Each row is a point on a tangle of strands that fork, close into loops and nearly touch. The rows are in no order.
Two points are linked if the straight distance between their rows is under 134. Some points are linked to none.
K737: [ -7  11 -25   6  -8  39  34  15 -16 -19 -27  -8 -17 -30  15 -50 -39 -23
  13 -16 -29 -12  22 -11 -33 -36   9 -68  27 -23 -18  24 -15 -13 -56  47
 -18  26 -16  48  41  22 -11  -7   6  11  14 -31   2 -17  54]
K690: [-20  18   1   3  24  -8  -6  -6  18 -41 -11 -27  -7 -25  -6 -18 -30  -7
 -56   5  -8 -20  23  37 -26  -8 -14 -27 -15  -3 -10   2  15   2 -17  17
  -8  27 -20  38   5  -5   3  22  20  10   8 -34 -24   8  15]
K377: [  4  27   7  31  24  14  20  11  13 -22  10  17  21  14  21  14  -1 -52
 -50  75 -23  35  26  -6  54   6  20 -31 -20 -34 -27 -30  13 -16 -44 -18
   7  10  -7  22  32  48  24 -12 -15  62 -32  -5  47  26  -6]
K573: [-14  10 -13   8  10   8  34 -13  -2  10 -17  19  22 -14 -19 -14  11  12
  66 -20  -3   8   1  12  -5 -12  -4 -25  49 -28  -5 -35 -30 -21 -19  -1
   5   8 -15  37 -13  38   5   1 -47  41  40  23  21 -23  29]
K724: [-19 -25  48 -15 -13 -10 -19 -14  -5 -17   4 -23  -8  13  18 -13   2  -2
  -5 -38  24  -1 -22  47  -1   7   0  54 -36   7  26  18   5  43  16 -15
   7 -31  -3 -16 -43  -8  -6  -8   4  -9  17   7  -6 -16 -25]
K227: [  1  23 -51 -15  16  36 -11  -9  14  11  17 -17   2  11  43  45  -7  -7
  -2  29 -11 -10  -2 -26  23  -1  -1 -31  25 -22 -23  -5  -5 -22 -24   3
  16  15  -7  32   3 -14  -5   3  13  16 -25   4  37 -19  24]
K198: [-21 -11 -12 -70 -73  -3 -18   6 -25  67 -48   9 -48  35   2  25 -25  -8
  63 -51  51  10 -43 -58 -17 -43 -12  34  27  11  13   4 -15  -6  63  51
  -3 -10  19 -36 -38  -7 -26   2 -26 -41  -1   8 -16 -23  -2]
K180: [ -8 -44  67 -32 -28 -13 -14  -9 -28   4 -19 -18 -17  21  -3 -11   9  -4
  18 -60  36  23 -57  28 -15   0  -4  57 -24  18  34   6   1  43  31 -17
  -1 -36  11 -44 -41   9  18  -5 -13 -37  15  19 -19 -17 -23]
K411: [  3  17  21  48  22 -38   4 -28  36  -7  50  -8  19  20  14   2  50  -7
  -9  19 -19  52  20  27  56  36  28  18 -42 -13  26 -19   7  17   4 -66
  14 -12  -1  19 -17  22  15  10 -22  27  -2  38  49   3 -52]
K394: [ 22  18 -55 -17  -9 -30 -15 -24  41 -32  -2   3  -9 -23   9  11  -5  36
   4  55 -22  -3  12 -24 -24  17 -51 -39   7  -3 -10 -23 -13 -42  31 -19
  -4  21 -38  33 -24 -52 -14  30   0  -8  28  14 -13  20  31]
K236: [  5  -2 -16  11  43 -58 -30 -12  29  22  12 -24 -60   2  39  17   5  11
 -50  21  -2  10  16  20   8  29  10 -12 -42  37  18  52  26  10  26 -54
   3  -3   0  -2   3 -36 -19  31  17 -12 -34  -9  -8   8 -23]
K982: [ -7  12 -25 -14 -12  46  26  13 -24 -27 -36  11  -5 -26 -13 -40 -37  -8
  27 -22  -9 -26  22 -12 -38 -56 -16 -39  21 -15 -19  18 -15  -5 -15  97
 -32  39 -22  27  39   6  -9  22  11 -19  17 -30 -28  -4  50]
K133: [  2   1  35   8  -6 -10  -4 -32 -11 -15  45  -6  12  46 -22 -11  53  28
  46 -25  34  59  -3  28  29  37  16  85 -39  -9  53 -15 -20  47  41 -24
  -7  -5  19 -18 -28 -28  15  28 -34 -42  16  17 -21 -13 -37]
K818: [ -8  32 -43   8  34 -37 -27 -38  48   4  15 -11 -33  -4  36  33  -1  19
 -13  44  -5   7   6  23  19  28 -24 -46  -5 -27   0  -9  14 -15   7 -49
  29  12 -30  56 -34 -19 -17  35  -5  17   5  10  17  -5  -2]
K247: [-29  26  37  33  35 -27  22 -18  25  -9  22 -40 -19 -12  18  -4   9 -28
 -50   0  -2  18  25  71  -2  -6  10 -13 -25 -12  18   2  19  27 -12 -15
   8   3  -7  31 -10  32   7   4   5  38 -14 -14   1   9 -33]
K118: [ 11  12  15  41  43 -41   8  10  23 -23  18   1   3  -5  -8 -17  11  -3
 -56  72 -26   6  29  15   5  29  -9 -36 -29  -3  -5  -8  18 -26 -20 -44
   5   4 -11  19  39   3  26   5   8  29 -15  -4  -2  30 -24]
K261: [-21  23  22  16  15  -5   6 -23  23 -32   3 -43  10  -5  -7 -15 -11   2
 -24 -15   0 -11  19  72 -22   1 -14  -9 -11 -28  18 -10   0   5 -21  13
  -3  13 -26  53  -6  20  17  21  -3  28  15 -12 -14   8  -3]
K299: [ 23 -15  28  31   0  -1 -10  -9  -4 -19  48  -1  50  32 -22 -28  59   4
  25  -7  -5  49   9  15  36  51  26  74 -36   2  41 -25  -6  32  34 -36
   4 -21  25 -31 -16  -2  24   5 -15 -25   0  21  13  -6 -29]
K807: [ -1  26   4  23   8  -7  37 -21  16 -15  -8   6  36 -19 -40 -23   2  19
  36   6 -18   1  10  36 -41  22 -16 -27   7 -35   8 -60 -13 -30  -8 -13
 -10  14 -17  28   0  25  36  -1 -33  26  45  26  -2   4  21]
K725: [ -7   1  31 -15  -5  27   1  10 -10  -4  -2 -45   2   7  36  10 -40 -41
 -17 -19  -7 -19 -24  16  11 -46   3   8  26 -21  -8  17  10  38 -37  59
 -11   1   6   7 -10  33  12 -37  14   7  -2 -41  10  -5 -12]
K901: [ 17 -59  38 -27 -32  24 -10  34 -39   8 -18  13  28  40  -2  -2 -22 -26
  27 -30  30  21 -29  -1  23  12   3  69  -1  14   1 -16  -7  37  11  35
  -6 -18  42 -51   2  -8   4 -15  13 -35 -17 -15 -17   3 -35]
K762: [  0  20 -30   2  31 -27 -16  -8  -3  66  12   7 -55 -23  18  34  -9  33
  27 -28  11 -18  -4  17   5   2  30 -23  11  36 -31  76  15   9   6 -18
  13 -12  13 -13  -6   1 -44   9  14 -16 -14  -7  14 -24   5]
K373: [  8   9  14  35  28  -5  16  20   9 -26  13   9  -6  -6   6   2  -8 -29
 -80  68 -23   2  17  -7  19  17  -3 -45 -26  -2 -34 -15  20 -23 -34 -27
  18  -4   6   3  26  29  17  -8  17  46 -42 -25  18  39 -14]
K546: [ -4  10   1 -11  13  19   7  24  16 -50 -38 -30 -15 -30  -8 -26 -42  -4
 -69   5 -13 -55   7  17 -39 -41 -11 -56  -8  -3 -26  18   6  -2 -14  59
 -26  19  -7  50  17   9  -1  32  43  -6 -13 -59 -31  26  32]
K80: [  9 -17  21  -8 -13  15   8  14 -16  14 -25   4  33   5 -19   2   9   3
  40  -4 -10 -23 -18 -28 -11 -18 -28  23  49  -5  14 -36 -23 -20 -10  19
  16  -7   8 -14   5  17  23 -32  -7   9   9  13  -1  -8  -1]
K672: [ 17  -6  -9   1 -19  52  32  36 -24 -26 -16   2  17  -5 -18 -14   0   3
  -5   5 -32 -26  10 -59 -25 -39 -16 -22  45   3 -11 -13 -15 -33 -49  55
 -24  25 -23  18  77  -1  13 -24  16   0   9 -19  -9  24  43]
K175: [ 12  30  10  60  51 -62  13 -46  40   6  44  -1  -9 -12   7  -6  63   4
  -2  17 -28  59  38  19  21  33  31  -3 -36 -11  33  20  12  -8   6 -55
  15  19  10  23  21  14  13  13 -31   7   7  36  11  -4 -31]
K173: [  1  23 -30  23  16  -5  22 -35  27 -18 -25   3 -15 -27  15 -17   2   4
 -27  41 -23   8   3  15 -24  14 -33 -86  -5 -37  -6 -49  -3 -34 -42 -30
  10  18 -32  51 -23  22  17   9 -29  48  23   4  24  19  22]
K936: [ 12  -4 -27  22  56 -45 -16 -14  34  -7  13   9 -39 -30   5  -3  12  26
 -24  34 -26  -8  22  13 -12  14 -15 -60 -14  15   3  35   8 -30  -1 -35
  16  10 -13  11  14 -28 -11  24  -3  -3  12  17 -17  14   3]
K407: [ -7  16   0  32  12  33  37  24   2 -11 -13  -5  -6 -45   6 -28 -38 -24
 -27 -15 -33   5  22  25 -21 -29  11 -62  11 -25 -41   1   8 -10 -60  27
  -9  17   0  39  32  36   8 -35  -9  34   9 -28  12 -12  35]
K662: [  1  -5  -2  29  39 -20  10   4   5  30  20  14 -12 -35   7   5   7   1
  -8  -4 -16  -5   6  21  18  -3  26 -15  11   2 -15  33  24   3 -22 -34
  21 -11  19 -21   5  33   8 -20   5  18 -16   8  30  -6 -11]
K159: [ -4  43 -33  12 -12  16  31 -20  25 -29 -25  -7  30  -9  20 -20 -14 -16
  11  43 -30  12   0  15 -13  13 -23 -72  -1 -58  -4 -55  -9 -14 -42 -10
  -8  15 -35  79  -3  20  22  14 -27  49  39   1  25   7  42]
K746: [ 16  17   5  30  39 -63   9 -28  35 -28  15  -7  -9 -15  -8 -22  10  10
 -41  48 -22  11  37  13 -16  29 -15 -32 -44   3  19  17   3 -36  11 -35
  -1  31  -8  26  43 -32   8  24 -10   1   2  16 -35  26  -7]
K843: [  8 -29  -7 -14 -12  26 -21   5  -2  22  42 -23  -7  31  29  29 -13 -27
 -15  -6  35  13 -30  -3  31  40  51  32 -29  30  -6  18  21  37   4 -47
  24 -26  27 -16 -25 -16  -2  -9   1 -15 -29   6  30 -28 -21]
K693: [ 11  27 -10  43  46 -44  -5 -28  44  23  61   3 -19   8   2  10  58  17
  -2 -12  -2  52  28  16  35  37  48  11 -30   9  25  49   2  11  31 -52
  11  -1  39  22   8  -3  -7  24  -8 -13 -18  24  24 -12 -24]
K426: [  0  -4  14  -8  -6  12 -12   2 -21  19  33  -6   4  29  -4  30  15   5
  28 -47  40  47 -42  30  40   8  38  62  -8  23  -4  18  -4  55  15   3
  -1 -26  51  -9 -43 -13  16   7 -21 -18   8 -10  16 -26 -29]
K151: [ 22   0 -36 -17 -20  39   3  20 -17 -15  -8  -2   1   0  14   3  13 -12
   6  11 -29 -23   7 -68 -25 -41 -22 -28  63  -4  -9 -13 -25 -34 -45  29
  -6  13 -25  15  42 -11 -12 -14  25  -5  -4   9  -3   3  51]
K239: [  6 -30   4   6  -2   2 -29  -1   9 -12  33 -22  -5  22  25   0  -1 -26
 -21  11  34  14   3  24  15  45  41  39 -46  30   8  40  23  29  25 -42
  10 -21  14 -25 -16 -35  -9  15  27 -23 -27   2   5  -3 -34]
K62: [  1 -14  -5 -37 -13   5 -30  18  -3 -45 -32 -24   5   0  17  -1 -31 -15
 -56  24  -6 -42  -6 -10  -8 -33  -5  -3 -22  22 -20  24   5  13   0  34
 -18  -2 -10  -2  -7 -23 -27   6  62 -23 -23 -35 -20   6   4]
K44: [ -7 -23 -17 -32  -2 -20 -25  10   6 -32 -37 -37 -37 -15  25   7 -27   2
 -56  16  -4 -52 -22  -1 -28 -16 -29 -44 -24  29 -16  33  24  -1  11 -12
   2  -2 -19  -8 -21 -21 -38  -5  41 -14 -23 -14 -13  13   3]
K422: [ 18  -2 -18  25  28  -2   4  -4  -1  43  28  35  -1 -31 -21  16  21  27
  39 -28 -19 -19   6 -12  20  12  20  -8  17  14  -4  28  10 -20   8 -28
  13 -23  21 -31   9  15   0 -14  -4  19   3  31  30 -26  11]
K63: [ -8  -5  -1 -11 -17 -14 -18 -21 -15  31  -1  20 -32   5 -18   0   8  33
  41 -38  31  -4 -30  -3 -23   7  11  47  -7  24  25  20   7   4  60 -26
  -2 -19   1 -51 -29 -26 -12  14   0 -16  13  26 -10 -17  -5]
K673: [-20  24   6  20  32 -25  -1 -34  12 -17  14  -6   7  -4  -7   3  25  34
  38 -27  -5  33   2  52  10  -4   9  27   5 -26  22  -4  -6  24  -1 -12
   7  10 -21  35 -31   7  -2  17 -16   9  39  17   8 -29 -13]
K881: [-20  10 -12  -8   1  -6 -27 -16  -2  24  42  -9 -11  21  -2  38  21  25
  22 -43  49  35 -13  22  15  41  60  50 -18  40   8  46   6  47  36 -11
  -5  -1  35  -5 -21 -26 -26  29   1 -43   7  -2   5 -22 -24]
K836: [  2   8 -17 -19 -16  34  18  15  -7 -46 -48 -10  -3 -19 -29 -28 -38   3
 -27 -19  -6 -59  17  -2 -42 -50 -26 -49   1  -7 -11   5  -2 -10   4  86
 -48  30  -5  31  26   6   1  26  26 -14  -1 -46 -24  20  32]
K381: [  1 -12 -22 -17 -15 -21 -22  -6  -4  15 -12   0 -32 -10  -4   3   5  22
   1  -9  14 -38 -12  -6 -24   1  -8  12  -5  31  13  35  16   0  42 -28
   6 -17  -9 -42 -20 -45 -13   1   9  -1   2  12  -9   3  10]
K508: [-11  13 -60 -60 -40  13 -29   6 -15  48 -27   5 -37  14  12  60 -28  17
  34 -35  45 -38 -17 -44 -15 -17   7  19  14  36 -10  42   5   2  46  31
 -28   7   4 -24 -10 -40 -56  21  10 -39  -2  -4  -7 -12  16]
K556: [  1 -38  21 -33 -47   3   1   7 -25  30 -45  21 -20   0 -45  -6   0   4
  39 -23  13 -19 -41 -46 -35 -13 -43  35  16  10  21 -25 -26 -22  53   6
  20 -34   4 -60 -20  -2   0 -22 -10  -3 -11  27 -28  -2  -6]
K18: [ 27  -2 -29  16   0  14  19   2 -20  12 -18  43 -12 -45 -45  -9   2  23
  43  15 -22 -22  21 -24 -11 -22 -19 -14  29  17 -17   1  -6 -36 -13   8
 -15  26 -18 -12  49 -15   7  -3  -9   7  19  16 -20   1  30]
K477: [  3 -52  28 -27 -73   9   7  12 -24  35 -51  34  11  23 -40 -22  10  -1
  25   2  29  -7 -23 -69 -37   1 -54  45   8  -3  14 -67 -35 -41  66  30
  28 -26  11 -41  -6  -2   2 -31 -13  -5 -25  16 -53  12   1]
K974: [ 18 -37  36 -26 -28  31  12  43 -49   7 -24   5  36  41  -6  -7   4 -30
  32 -17   0 -12 -10 -53  -2 -30 -25  28  51  -1  21 -23 -22  -4 -24  55
   0   7  11 -21  40  -2   1 -32  10 -17 -12  -4 -12  11  -7]
K103: [ 28 -52   4 -28 -22  43   5  25 -23   7   6  -5  30  39  16   5   1 -33
   5  22   2 -20 -11 -46  12  12  21  32  12  38   1   3   8  16 -16  10
  -2 -18  29 -48  24 -38  -7 -33  41 -34 -41 -12  11   4  -5]
K864: [-26 -12  38 -16 -44  -7 -14   1 -14 -25 -41  16  15  36 -45 -34 -12  14
 -11 -21  50 -20  -3  20 -40 -17 -30  48 -21  -7  41 -39 -15  31  58  41
 -32  -2   4 -35  -6 -14   9  12 -13 -41  -5   1 -64  23 -21]
K143: [-17   0   5 -16 -10  20  19  -9  -8  -2 -32   2  28  -4 -10  -5  -1   2
  61 -21  -5 -11 -16  -6 -18 -24 -41  -2  54 -35  17 -51 -40 -19 -14  35
   8   3 -11  27 -21  30  10 -13 -20  22  28   4  -9  -7  19]
K26: [  3   8 -26  25  47 -19  13 -17  26  12 -12  11 -39 -35   8   0   2  19
 -19  36 -36   4  11   6  -7   4 -22 -90 -11  -5 -24   6   2 -38 -43 -37
  23  21 -20  21   9  16   3   6 -24  18   3   5  16   5  19]
K735: [ -9 -28  55 -28 -45   2 -16  -2 -16 -39 -27  -5  27  49  -6 -19  -9  -7
 -17 -28  53   1  -8  20 -19  17 -27  67 -50  -2  44 -29 -20  28  39  10
 -22 -13  -8 -34 -23 -15  -2   4 -15 -35   9 -14 -61   6 -31]
K286: [-13  30  11  48  39 -12  17  19  29   3  41  19  37 -21   6   6  22 -11
  16 -24  -6  62  19  34  53 -10  51   8  -1 -16 -33   7  -6  12 -32  -6
  15  -4   6  28 -11  62  14   5 -36  14  25  12  49 -15  -7]
K875: [ 21  19 -41  -5  -5 -29 -22 -37  44 -15   8  -9 -12   5  17  22   6  18
 -14  59 -20   0  -2 -15  -3  31 -18 -22  -8 -14   0 -24  -4 -28  21 -58
  20  -2 -28  23 -44 -49 -14  13  -4  10  14  10   4   3  18]
K632: [-18  13 -53 -71 -85  27 -18  14 -11  76 -35   2 -37  27   7  54 -25   6
  36 -49  65 -10 -34 -68 -27 -26  10  30  25  33   4   4  -9 -14  73  53
 -23  11  25 -25 -27 -33 -44   6 -10 -44 -12   6 -10 -29  17]
K212: [-24  24  26  38  17  19  27  34  13   1  25  20  49 -14  24   1  -2 -38
 -17  -4 -23  46  20  24  58  -2  33  -1   9 -41 -30 -16   3  15 -48  -6
   6  -9  10  19  12  75  30 -24 -28  40   8 -17  37   5  -8]
K761: [ -6 -21  -6 -47 -30 -24 -30   7 -23  -6 -55 -10 -48 -12   2  -5 -18   6
 -19 -14  17 -55 -22  -4 -40 -12 -13   8 -13  35   6  36  22   3  33   1
 -11 -16 -11 -48 -17 -25 -35  -6  24 -26  -7  -1  -7   7  -1]
K523: [ 27 -59  22   0 -20  39  -5  27 -27  -3  25  -1  42  29  -1 -12  -1 -31
   7  10  11   9  -8  -3  22  22  29  45  -2  20 -12   3  12  30  -2  10
   2 -39  46 -68   4  -8   6 -35  31 -32 -27 -24   5   6 -32]
K257: [-27   1  50  13  16  23  49  61  14   0  21  -3  13 -14  -5 -10 -26 -36
 -57   7 -26  -1  37  19 -11 -14  36 -20  12 -20 -47  -8  38   6 -46  25
   1   6  33  16  31  49  29 -30  20  35   0 -72   5  39   5]
K865: [ 23 -20 -35 -41 -50  37 -17  30 -27  11 -11  -5   7  42   6  21 -18 -16
   4  -6  21 -30   2 -88  -4 -32  -2  36  21  24  -5  10 -12 -14  17  62
 -31  10   9 -28  29 -48 -23   2  39 -47 -32  -1 -15  10  14]
K380: [ 10  27  23  30  15 -30  19 -27   6 -34  15   2  46 -14 -29 -18  21  16
  -3  29 -20  18  26  29  -6  36  -4  -2 -20 -17  23 -46  -4 -23   9 -26
 -14  26 -19  19  20   7  27   4 -23  18  42  30   3  20  -5]
K441: [-21   6  -6  -8   4 -21 -14 -43  26 -19   0 -21  -5 -13  11   4  10  29
  29  -9   7   0 -12  40  -3  -3 -11  14  25 -30  15 -16 -16   8  15   1
  12  12 -32  38 -68   0 -13  16 -19  19  34  12  -7 -16   1]
K224: [ 16  -8  26  23  12 -19   5  10   7 -44  20  -1  41  -5 -31 -16  14  -4
 -59  49 -12 -23  21  -5  -9  41 -22  -7 -29  24 -10 -22   6  -8  -4 -22
 -11  -5  -4 -12  33 -10  10  -3  36   9  -6 -26 -18  45  -7]
K100: [ 10  -7 -14  14   9  10 -30 -19  16  35  26   0 -10  10  37  48   7  -1
 -35  12   6  -4 -19  -2  41  35  29  -5 -21  11  -2   8  19   7  -2 -71
  32 -22   8 -26 -31   4  10 -29   2  16 -38  17  53 -19 -23]
K670: [  7  17 -26  12  62 -51 -24 -21  31  46  48  -1 -41   0  27  40  12  22
 -24   8   1  24  19  14  18  38  31 -30 -22  26   8  60  20  -7  17 -59
  24 -10  24   8  12 -18 -18  29   2  -4 -32  -1   4  -7 -21]
K509: [  0  14 -15  12  13  42   4  15  -6 -13   5  -4  22  12  15  14  -6 -28
  -3  31 -21   7  10 -21  31 -14  15  -6  25 -21 -20 -10   8 -25 -45   7
   5  15  -6  21  25  -7   9 -11   5  26 -17   1  20  -6  14]
K811: [-22  25  -6  18  47 -38  14 -42  18  21  10   7 -55 -47   3 -15  14  42
  26 -19  -8  19  19  40 -22  12  -6 -65   1  -9  -5  44  -6   2 -20 -22
   1  24 -30  31  -5   8 -36  34 -17   8  32   7 -12 -32  19]
K210: [ -9  21 -23  -8   8 -31 -46 -22  18  10  30  -4 -34  19   8  23  27  26
  12 -29  48  34   8  16   6  45  44  57 -43  28  25  46   3  28  67 -32
  -2  19  12 -10 -10 -55 -34  36   3 -41 -11   5 -12  -8  -8]
K806: [ 20 -14 -11  11 -18  23  43  18 -28  -7 -27  29  28 -31 -51 -11   4  18
   5  10 -20 -34  27 -43 -41 -14 -35 -21  25  11 -18 -23  -2 -42 -26  41
 -26  12 -19   1  76  -6  12 -20  12  12  20   4 -16  32  39]
K170: [  6 -18  13  13 -23  17 -23   3 -36  15   4  48  16  31 -35 -15  -9   3
  41 -12  42  22 -20 -11   9   5  -2  70 -15   6  19 -33 -11  25  35  31
 -16 -11  24 -65   5 -27   4   5  -2 -30 -11  11 -30   3 -29]
K39: [ -4 -21  27 -28 -17  11 -10   7 -37  43  -9  16   3  21 -21  10   2  11
  69 -47  22  15 -57 -13  23 -11  -8  55  24  12  15  -6 -21  13  18  13
  17 -25  42 -37 -37  20  28 -25 -23 -13   3  27 -10 -25 -17]
K786: [-24 -34  27   3 -49 -12 -26  11 -29  21 -48  56  -4  37 -39 -32 -15   0
  13 -23  70   1 -11 -14  -9 -26 -15  52 -36   1  34 -41  -6  35  56  45
 -34 -10  13 -69   2 -14  10  16 -17 -53 -10  27 -49  18 -23]
K393: [ 21  11 -36   3  -9  32  26   9  -9 -13 -23  17  -3 -17   7  -2  18  -6
 -12  29 -49 -18  -2 -48 -24 -10 -23 -70  38 -10 -10 -27 -24 -44 -60  -6
  -3   4 -24  16  31  10  -1 -24 -10  26   5  18  25   8  58]
K689: [ 12   5  30  27   2  -9  -3 -19   9   0  38  -7  48  19   0  -2  57  14
  16  -6  -8  37  -9  25  46  37  27  42 -31 -14  32 -32   0  15   9 -60
  11 -30   0  -3 -35  37  26  -1 -39  14  14  35  39  -9 -42]
K909: [  5 -24  14  24  36  -7  -7  -2   1  16  14 -12 -22 -12  22  -1   9 -11
 -44   4  -6 -18  -7  15  15   7  30   1 -12  19   6  31  26  24  -7 -47
  21 -26  13 -47 -23  22   9 -28  23  17 -31  -4  31  12 -24]
K106: [ 16   0 -22  32  14 -24  26 -20  13  19   3  37 -13 -70 -27 -20  17  40
  16  16 -40  -8  26   4 -20  21 -18 -71   0   5 -10   5  -2 -49 -18 -36
  11   7  -4  -8  19  14   7   3 -36  26  32  37  15  -4  32]
K594: [ 20 -20  -2 -20 -23  44  -4  31 -28  -7  -2  -2  35  21   0  12 -17 -28
   7   0   9 -18  -3 -45   6 -28   4  31  29  15 -12  14  -6   2 -17  42
 -14   2   8 -29  31 -32 -18  -4  33 -29 -21 -13  -7   2   5]
K226: [-22 -20  16 -35 -23  -8 -45  -4  -9 -28  -6 -36  -7  18  26   6 -27 -17
 -14  -9  19 -13 -29  19  -3  -9 -16  29  -9   1   2   8  11  28  15  -3
   9 -13 -25 -13 -47 -11 -12  -1  20  -5   4 -17 -14 -22 -12]
K611: [ -7  -9  -5  -9 -20 -14  -8 -16 -33  61  17  31 -27   6 -44   8  21  47
  68 -58  35  18 -30 -17   4  -9  12  45  22  21  23  15  -9  15  43   2
   6 -27  22 -47 -34   8   1  -1 -24 -23  15  30  -8 -31 -13]
K86: [  2  -5  11  18  37 -30 -12 -12  25 -20  24 -14  -8  -1   7 -11  11  -8
 -31  25   7   9  19  26  10  29  20  24 -29  19  16  39  11  17  20 -38
  17  -4  -1 -10  -2 -44 -13  20  25 -11 -19  -1 -18  21 -24]
K444: [-26   2  52  15  11  21  23  25  -1 -24  18 -30  24   1  16  -5 -24 -50
 -47  -1 -10   0  10  41  17 -16  13   6  17 -20 -24 -13  14  37 -39  35
  -3  -2  15  20   5  34  18 -17  26  18   3 -58  10  17 -17]
K7: [  1  42  -5  -4 -15  18  11  -1   0 -48 -18 -14  61   8   3  -6   3 -10
   0  40 -31  -9  -7 -15  -7  19 -41 -28  18 -42  13 -63  -7 -15 -17   5
  -1   3 -41  58  -5   9  32  -1  -3  31  25 -12 -11  11  28]
K487: [  6  32 -60  -3  27  12 -25 -27  36  32  17   6 -21  13  44  57 -15  12
 -22  37 -13   8  -1 -14  37  15   1 -52   3 -21 -30  -3   7 -24 -15 -33
  24  20  -3  46 -21  -9 -23   1  -7  28 -31  15  36 -16   8]
K235: [  5 -29  37   2  -5  10  -5   9 -21 -38   8   0  75  26 -10 -11  -2  -9
 -21  31   0  -9   6  -3   5  43 -14  15  -5   5  -6 -34  -8   9   2  -2
  -9  -9  -4  -9  11  -5  10 -13  25   6   4 -26 -18  22 -16]
K176: [-14  -1   0 -27  -5   4  -8   2  -5 -24 -22 -35 -12  -3  19 -11 -30 -21
  -4 -20  -4 -33 -13  13   0 -50 -15   9   9  -7  -6  26   4  25  -4  54
 -10  14 -18  -2 -21  -4 -13   5  30 -16   8 -34  -9  -8  -4]
K822: [ -5 -41  32 -66 -67 -12   0  13 -31  46 -56 -12 -30  16  -2  -9 -16 -11
  45 -39  28  -8 -60 -45 -35 -31 -35  26  34  17  25 -12 -13 -20  43  30
  11 -18  12 -43 -34  14 -15 -40 -18  -4  -7   9 -14 -12  -3]
K598: [ -1   3  21 -21 -19  23   9   6 -13 -46 -18 -12  54  32   6  -3 -10 -14
 -15  24 -23 -20 -13   1  -3   7 -40   7  17 -29  -2 -41 -17  -3 -15  13
  -3  -7 -23  29   1   7  16 -11  22  27   9 -25 -20   3  -1]
K642: [-24  12  24  35  19  17  56  48   7  10   6  18 -22 -48   7 -28 -39 -24
 -50  -6 -34  11  34  11 -19 -35  45 -56  13 -21 -50  14  35  -7 -65   8
  11  18  27  12  45  56  10 -44  -8  24 -13 -45  17  17  26]
K174: [-12  34   7  27  16  34  17  32   1  -4  14  13  31  10  31   5  -7 -57
 -19  26 -22  26  24 -11  57  -7  16 -13  14 -49 -30 -19   7   3 -58   5
  10   6  -6  33  20  40  10 -15 -11  35 -16 -18  53  14   1]
K938: [ 21  11 -35  31  21  -4  20 -10  -5  27  25  50 -14 -60 -46 -18  11  40
  52  -3 -22  -2  44  -5  -3   9   8 -33  10  15 -11  19  -8 -32  -9 -19
  10   3   1 -26  26   3  16   2 -20   8  20  41  11 -19  25]
K732: [  1   4 -37 -54 -45  14 -22  24 -18  31 -35  -9 -32  15  18  18 -20  -8
  10 -28  14 -49  -5 -57 -11 -63   0   9  20  19 -10  45   7  -7  13  71
 -34  12 -10 -23  24 -31 -48   5  36 -45 -17   0   1  -1   3]
K265: [ 17 -11 -39 -25 -10   8  14  30  -2 -23 -29  16 -27 -43 -12  -2 -10  31
 -34  34 -31 -48   9 -43 -33 -35 -25 -52   9  29 -36  22   0 -32 -26  42
 -35  20 -22  18  63 -24 -20  29  40 -20  -9 -10 -32  31  47]
K555: [ -6  35  -8  24  39 -18   6 -15  10  -1  37   6  35  -4 -15   0  22  18
  43 -19   0  43  19  29  43   5  31  18  -6 -13 -15 -11 -10  10  -7 -20
  -3  10  -9  29  -4  25  18  20 -42   2  28  32  14 -21  -4]
K412: [ -3 -16  27 -26   7   1 -13   8 -26  37  19  -3  11  14  -7  21  15  12
  48 -50  18  27 -49  20  43 -18  12  59  23   2  -4   7 -18  43  -9  18
   4 -29  41 -11 -45  33  12 -18 -33 -16  11  12  27 -42 -29]

A piece is all that can be reached along the links. How many separate loops has the piece of each point below (a circle has one, a figure eight two, a Y none), and how many tips (points with one link)?
K909: loops 1, tips 4
K786: loops 0, tips 3
K836: loops 0, tips 3

A tip is a point with one link. Name the tips that can be reached along the links from each point below, in the order of the rows.
K881: K180, K247, K210
K936: K394, K133, K441, K393
K594: K477, K735, K380
